Points on a hilly landscape, in no order, each with its height.
From any point a ball rolls to the lowest of the 5 points nearest to it. It stops when none of these is lower. Distance is the straight distance between rows; heights are no part of it.
nuvin (h 425): [ 36  43   2 -19  17  13 -26 -13  13   2   1  13  16 -26  50 -26  -8 -21
  56  13 -20  30  11 -24]
gese (h 373): [-34 -40  -4  22 -26   2  33  32 -18   0  -1 -10 -14  10 -20  22  -2  14
 -57 -23  15 -30 -18   7]
rokiv (h 369): [ 39  58  -3   1  31   7 -34 -29   6  -1   7  26   3 -38  61  -6  -6 -17
  79  11 -30  53  -4 -23]
magot (h 742): [  2 -16  27  24 -13  -4  31 -12  -2  -6   2   3  13  -2 -14  24  16  23
  -8   9 -17 -13 -29  -3]
muz (h 702): [ 31  40 -11 -27  23   9 -36 -28  -5  -2 -15  16   5  -4  20 -11  -5 -11
  27  13 -13  17  13 -24]
Kofab (h 418): [-19 -35 -12 -43   1  10  -7  43  13  21   6 -16 -39  48 -21 -40   9   3
 -55 -25  27  -6  49 -11]
kadit (h 193): [-48 -19  19  43 -21  -9  25   6 -33  14 -45   5 -17  22 -54  36 -12   0
 -48   1  46 -57 -10  12]
bafi (h 405): [ 46  31 -18 -32  31  19 -35  -1  25   2   1  -2  10 -26  36 -49   0 -13
  55   6  -7  25  28 -17]
funas (h 545): [  7 -14 -10 -32   7   4 -12  29  21  28  28 -13 -14  20   5 -53  -7  10
 -12 -12  18  10  37  -7]
gotol (h 818): [ 12  34 -17 -13  19   1 -35 -42  -9   0 -22   7   3   6  12   9 -16 -23
  14  16   7  11   2 -16]
dud (h 522): [-18  18 -18  -1  13 -22 -12 -20 -11  -4 -43   6 -11  18 -28   8 -24 -20
  -3  17  39 -24  11   8]
Dun (h 396): [ -7 -24  16 -10 -28  -4  26  42   7  -8  41  -7 -12   5   4  -8  11  18
 -11 -18 -11 -10 -29  26]
niz (h 524): [ 35   1 -15 -29  18  21 -23  20  29  17  27 -28   4 -20  24 -57   1  -4
  32 -10  -7  26  37   1]
sepe (h 325): [-35 -47 -23 -30 -10  10  -5  53   1  16   1 -16 -36  50 -38 -32   5 -17
 -68 -42  56 -28  41  -6]
Mibep (h 624): [  1 -13  11  10  -9  -7  24  28  10  -9  33  -6   1 -12  12  -5  15  22
   6 -12 -18   5 -30  18]
sezik (h 109): [-31  -4 -21  11   2 -20   6   5 -12   2 -30   3  -9  29 -34   3 -23 -14
 -36  -3  43 -34  27   7]
genis (h 340): [ 34  19  -7 -19  20  18 -23  -6  38  -2  25  -2  19 -26  43 -37   9  -9
  46   4 -18  31  18   0]
fonif (h 542): [ 14  27  10  -4  -4  -2  -4 -15  10  -8  -2  11  22 -36  35   0   0  -5
  52   7 -26  28   1  -6]
das (h 733): [ -4  15  16  34   3  12  -5 -53 -24  -5 -24  -6   7 -10  -1  36  -9  -2
  24  29 -14   6 -33  -9]
mumo (h 516): [-44 -48   5   9 -28  -1  29  31 -14  -8   8 -16 -13  24 -30  25  10  15
 -65 -23   0 -48 -22  11]
Dimiv (h 814): [ 12  37  -8   0  14  -2 -22 -39 -18   6 -25   2   7 -15  10  32  -7 -18
  28  27 -20  28 -11 -15]
guvab (h 441): [-15 -22 -10 -43   0   6  -9  47  16  25  15 -22 -34  37  -7 -52   4   9
 -38 -12  25   4  41 -14]
napi (h 436): [-10 -13  -3  -6 -17  -6  21  26  -2  15  22   7  -3   6  -5 -12  -2  13
 -28 -12   8  -4  -2  13]
Rivet (h 449): [-16 -20  24   4  -9  -9  36  35   4  -5  48 -25 -14  -1   7   7  21  30
 -11 -36 -27 -22 -30  39]
Gem (h 442): [ -6 -21 -20 -19   6   0  -5  13   3   7  -5   2 -12  24 -27 -31  -8 -13
 -38 -12  40  -2  33  -1]
vilun (h 704): [ 27  43 -10  12  38   1 -39 -58 -15   7 -40  15   3 -17  28  43  -5 -26
  44  38  -9  55 -29  -8]
rufos (h 697): [ -5 -13   2   9 -19 -15  30  -2  -8  -8   0   2   6   3 -11   9  -1  17
 -17   2 -13 -11 -14   4]
zifu (h 126): [-29 -32  15  -9 -27  -6  28  59  -2  -4  38 -18 -12  18  -1   6  14  36
 -27 -36 -20 -35 -32  25]
rel (h 694): [ 34   9  -4 -33  18   7 -17   3  14  11   7  -2   9  -8  17 -43  -7   5
  13   7   2  11  36  -9]
Bop (h 463): [ 46  55 -11 -31  43  18 -57 -25   8   1  -9  23   0 -17  46 -25  -9  -8
  59  16 -12  56   9 -26]
mosen (h 231): [-21  16 -14  16   4  -4   0 -30 -11  -9 -41  -1   4   7 -27  16 -16  -6
  -9  22  24 -15   6   6]
Gelo (h 689): [-11 -35  21  45  -7  -2  35  -5 -26   5   4   2   2  11 -30  31  23  11
 -36   4  -5 -42 -39   0]
Kelel (h 608): [-29 -48  22  33 -16  -6  34  16 -22   2  11  -4  -7  15 -35  39   0  22
 -51 -24   5 -49 -31  17]
Kofur (h 747): [  0   1 -15  -3 -14 -10   9 -18 -13 -11 -19  -1  10 -13 -11   9  -7  -6
  -7  17   7  -5   8  -6]
lod (h 295): [-24 -29 -23 -19  -1  -1  -2  32 -11  10   5  -7 -26  44 -30 -35   0 -13
 -59 -25  43 -12  32   0]
gibo (h 536): [ 12  14  19  10  -9  -2  11  -8   3 -23   8  -1  21 -28  19  14  -2  17
  40  19 -33  15 -24  -6]
Gulik (h 267): [ 42  29  -8 -19  26  18 -29 -10  38  -7  29  10  18 -50  57 -27  24 -18
  63   7 -42  48  16  -4]
Niki (h 293): [-26 -16 -13  -2 -27  -8  27  25 -13  13   2   3  -6  14 -18  -9  -7   4
 -46  -9  10 -13   2  11]
gugub (h 720): [ 16 -11 -12 -27   3  -3 -12   2  -2   9   1  -1   6   8  -3 -31  -8  -3
 -17  -2  15   8  40  -4]
vimi (h 637): [ -2  -4  20  32 -14   6  19 -36  -6 -15 -11  -4  17  -9 -12  31  11   7
   1  20 -13  -5 -32  -6]
Seva (h 261): [ 34  37   4  -6  14   7 -21 -18  30 -16  17   5  18 -53  56  -1  19 -12
  69   3 -50  50  -5 -12]
gab (h 63): [-40 -20  -5  21   1 -12  20   7 -24   6 -39   8 -17  26 -47   9 -24  -4
 -59 -15  60 -43  13  17]
litek (h 402): [ 44  27 -21 -42  36  31 -42   7  32   1   4 -19   5 -24  25 -55  -3 -11
  54  -3 -15  47  35 -24]
metof (h 165): [  1  -1  34  35  -2   4  28 -28   4 -15  10   1  17  -7  -2  31  13  14
  22  18 -23  -5 -31 -12]
kanel (h 9): [-40 -17 -16  18  -7 -15  12  18 -13  11 -22   7 -13  45 -47  -6 -13 -17
 -52 -30  48 -36  21  20]
Tup (h 556): [  7 -10 -11 -20  -6   2   2  25  17  16  35 -13   6  -8  22 -34   3   4
   5  -1 -12   9  17  18]
fer (h 78): [-37 -20 -14  -3 -12 -21  -5  20 -22  12 -31  17 -24  53 -55 -18 -18 -12
 -59 -36  81 -33  29   7]
saser (h 749): [ 22   2  10   8 -11   0  20   3  29 -13  29  -4  20 -19  22 -12   6  12
  33   3 -20  13 -16   7]
Lufa (h 315): [ 48  48 -13 -27  38  29 -39 -13  33  11  16   2  16 -35  49 -51  15 -22
  62   4 -35  51  19 -34]
git (h 142): [ -9  -4 -21 -14   3 -13 -20  -9  -4  -7 -30   7  -8  14 -37 -18 -24 -19
 -23  -4  45 -17  32  10]
guz (h 148): [  2 -11  24  21  -2  -4  38  26  21 -18  43  -9   1  -4  12  14  24  24
   5 -26 -28 -10 -36  28]
Para (h 206): [ 37  15   6 -10   5  10  -6  -3  32 -26  32  13  23 -46  40  -5  29  -2
  60  -1 -51  36  -5   1]
Karo (h 71): [ 10  15  34  26   5   2  12 -23  19 -27  25  -2  24 -19  28  22  10  25
  44  15 -39  12 -22  -2]
lasa (h 620): [ 11  16  37  35   6  -1 -15 -54 -19  -7   0  11  20 -13  12  53   2   0
  52  23 -47  39 -44 -15]
sis (h 263): [ 40  33  14  -9   5  11 -28  -9  35 -27  28  11  22 -64  66   2  30 -10
  70   2 -73  63  -6  -9]
tugiv (h 561): [-28 -25  26  58 -18   0  29 -20 -25 -13 -25   7  -4  18 -48  30   2   0
 -19  19  18 -45 -31   7]
tari (h 498): [ 10  26  43  23  11   1  -4 -39   3 -18   6   1  21 -25  21  41   4  15
  60  27 -49  27 -36 -11]
lebun (h 437): [-20 -31   8  36 -24  -1  33   9 -13  -8  -7 -15  -3   9 -38  33  -3   8
 -39 -11  12 -35 -29   3]
Dudu (h 371): [-29  -5  -8  34 -17  -8  21 -17 -14   1 -30   0  -7  11 -39  13 -14  -1
 -25  12  29 -35  -6   4]
Piri (h 492): [ 26  23  -5 -14   6  -1  -8  -8  15  -1   1   2  19 -17  35 -14  -6  -1
  30   7 -19  19  14  -8]
fadu (h 443): [-36 -42  37  65 -30 -11  31   8 -40   5 -18   3  -3  30 -49  40  -1   3
 -43  -7  29 -70 -24  13]
lebal (h 783): [  5   2 -14 -13  -3  -5   4  -5   3   9   8   6  14 -12   3  -7  -4   4
   1  13  -2  -1  12   4]
bemo (h 232): [-30 -19  -7  18 -17 -12  31  18 -15   3  -8   0  -8  10 -34  12  -9  -1
 -49 -13  21 -22   0  17]
pog (h 626): [  9   5  38  22  -5  -9  26  -2  22 -17  23   0  23 -18   7  14  15  24
  24   3 -27   4 -33   1]
fod (h 701): [  3  27 -16  -4  15 -14 -17 -30  -7  -7 -32   6  -5  -6 -12   7 -16 -20
  -2  11  21  -7  14   3]
Riloz (h 403): [-42 -43   5  -9 -35  -6  31  50 -12  -2  18 -16 -21  26 -18  20   8  28
 -56 -32   5 -43 -13  17]
lovu (h 334): [-22 -32 -15 -37  -9   8  11  60   7  32  26 -18 -34  42   0 -30  14   9
 -50 -23  16 -26  32  -6]
Misa (h 709): [-13 -33  26  30 -12   4  45  11 -12   2  18  -8   1   7 -14  35   9  29
 -35 -19 -12 -37 -37   6]
Fute (h 240): [ 24  53  12  17   8   3 -34 -34   3   1 -17  15   6 -34  44  29 -10  -4
  57  28 -34  52 -20 -20]
deziz (h 679): [ 13  -7   5  -9 -11   0  21  22  22  -7  43  -6   8 -20  18 -18  17  15
  23  -4 -23  10 -14  23]
guke (h 26): [-34 -39 -27 -24 -20  -6  13  48 -12  16   5  -7 -22  54 -23  -8  15 -12
 -71 -31  31 -47  36  12]
seri (h 882): [ 18  11 -21 -37  15   4 -39 -18   3  -5 -24  11  -3  -1  -3 -28 -14 -21
  -1   3  23   5  30 -22]
Lupit (h 863): [ 35  38 -25 -24  30   2 -70 -44 -11  -5 -34  19  -9  -5  14  -4  -5 -43
  29  19  33  51  -1 -27]
luk (h 505): [ -8  -8 -16  -5 -13 -11  14   4  -8   2  -7   3  11   4 -13  -2  -5   1
 -30  -1   6  -6  12   9]
tof (h 427): [ 11  31  41  27  11   5   3 -24  19 -28  13  -1  26 -32  30  25  11   5
  65  15 -56  31 -22  -9]
dazop (h 419): [-46 -47  14  46 -31  -6  31  22 -33  -2  -7  -7  -8  20 -44  40  -3   8
 -58 -16  32 -60 -23  12]
funut (h 314): [-47 -42  -9 -33 -35   1  17  62  -4  17  19 -12 -25  34 -18  -6  24  10
 -59 -28  11 -53  18  15]
lefam (h 479): [ -1 -11 -16 -22  -9   3   8  35  17  26  40  -5  -7  14  12 -40   8   9
 -11 -12   5 -12  13  11]
fomo (h 523): [ -5  -3 -24  -2   6 -18  -6 -11  -9   1 -25  -2   6   1 -24 -10 -14 -14
 -19   1  18 -16  27   4]
zed (h 543): [  6 -17 -26 -24   8  11 -30   0   4   3 -10   5 -13  14 -39 -33 -22 -24
 -33  -4  39  -3  38  -7]
Zaz (h 644): [ 16  32   2 -19  -2   3  -8 -22   6  -4 -14   2  22 -25  30   6  -4  -4
  37  22 -16  12  -2 -16]
puf (h 669): [ -2  20  -6   8   1   2  -6 -35 -13  -3 -25   2   5  -6  -3  21 -20  -9
  13  31   2  -1  -2  -9]
gege (h 666): [ 23 -13 -12 -42  17  13 -22  30  27  16  23 -28  -9   8  13 -55 -12   0
   3  -6   3  30  38  -7]
dules (h 569): [-56 -46  27  -1 -31  -5  41  36  -5  -5  26 -26  -7  32 -25  27  21  49
 -47 -36 -15 -68 -23  27]
fot (h 115): [-35 -27 -22  12 -19 -15  26  36 -18  11 -10  -7 -18  31 -32  10  -9  -7
 -56 -19  26 -36  19  25]
tib (h 622): [ 21  33  13  27  16  16 -25 -57 -18   9 -29  17  13 -26  18  52 -15  -8
  48  25 -22  52 -30 -12]
giz (h 404): [-22 -21 -12 -18 -18 -13  16  38  -7  30  22   1 -14  20  -5 -21   8  10
 -35 -10   6 -21  12   8]
Lizi (h 808): [ 48  45 -18  -4  49  -4 -52 -58 -15   4 -34  29   6  -9  34  20   0 -31
  57  30   1  72 -12 -25]
nik (h 207): [ 19  35  18  15  -4   5 -16 -34  -5 -12 -10   5  17 -27  30  31  -7   4
  49  23 -28  35 -22 -13]
tov (h 462): [-22  -4   2  33 -12   2  20 -18 -15  -8 -30  -1 -14   6 -33  15 -12  -4
  -7  22  17 -19  -8  11]
somu (h 685): [ 16 -11  18  10   9  -4  28   9  29 -31  48 -12   5 -21  35  13  38  25
  25  -9 -45  12 -28  30]
Rif (h 780): [ 34  49   1  19  35   6 -36 -52 -14  17 -34  29  13 -37  39  38  -7  -6
  73  45 -35  77 -32  -9]
Tebiv (h 591): [ 43  26 -10 -38  27  15 -47 -19  11  -5 -20  12  -4 -12  20 -27 -12 -15
  21  11   9  31  26 -23]
ruk (h 82): [-25 -10  -5   0  -6 -26  -8   0 -18  -6 -44  14 -15  35 -63  -7 -20 -10
 -43 -12  75 -33  25   1]

For each start below, name the point where the ball stops.
Tebiv => Para
lebal => Para
rel => Para
Gelo => kanel
mumo => kanel
muz => Para
gugub => kanel

Call two points neighbours if one is among the 5 nearest of the other. Go from one point of each pair to the other, from neighbour to neighbour, staying as low as possible. Name the highest point that can't be avoided.
mosen / kanel => Dudu
mosen / guz => Riloz
kanel / guke => fot
Karo / nik => tof
zifu / guz => Dun
Para / nik => rokiv
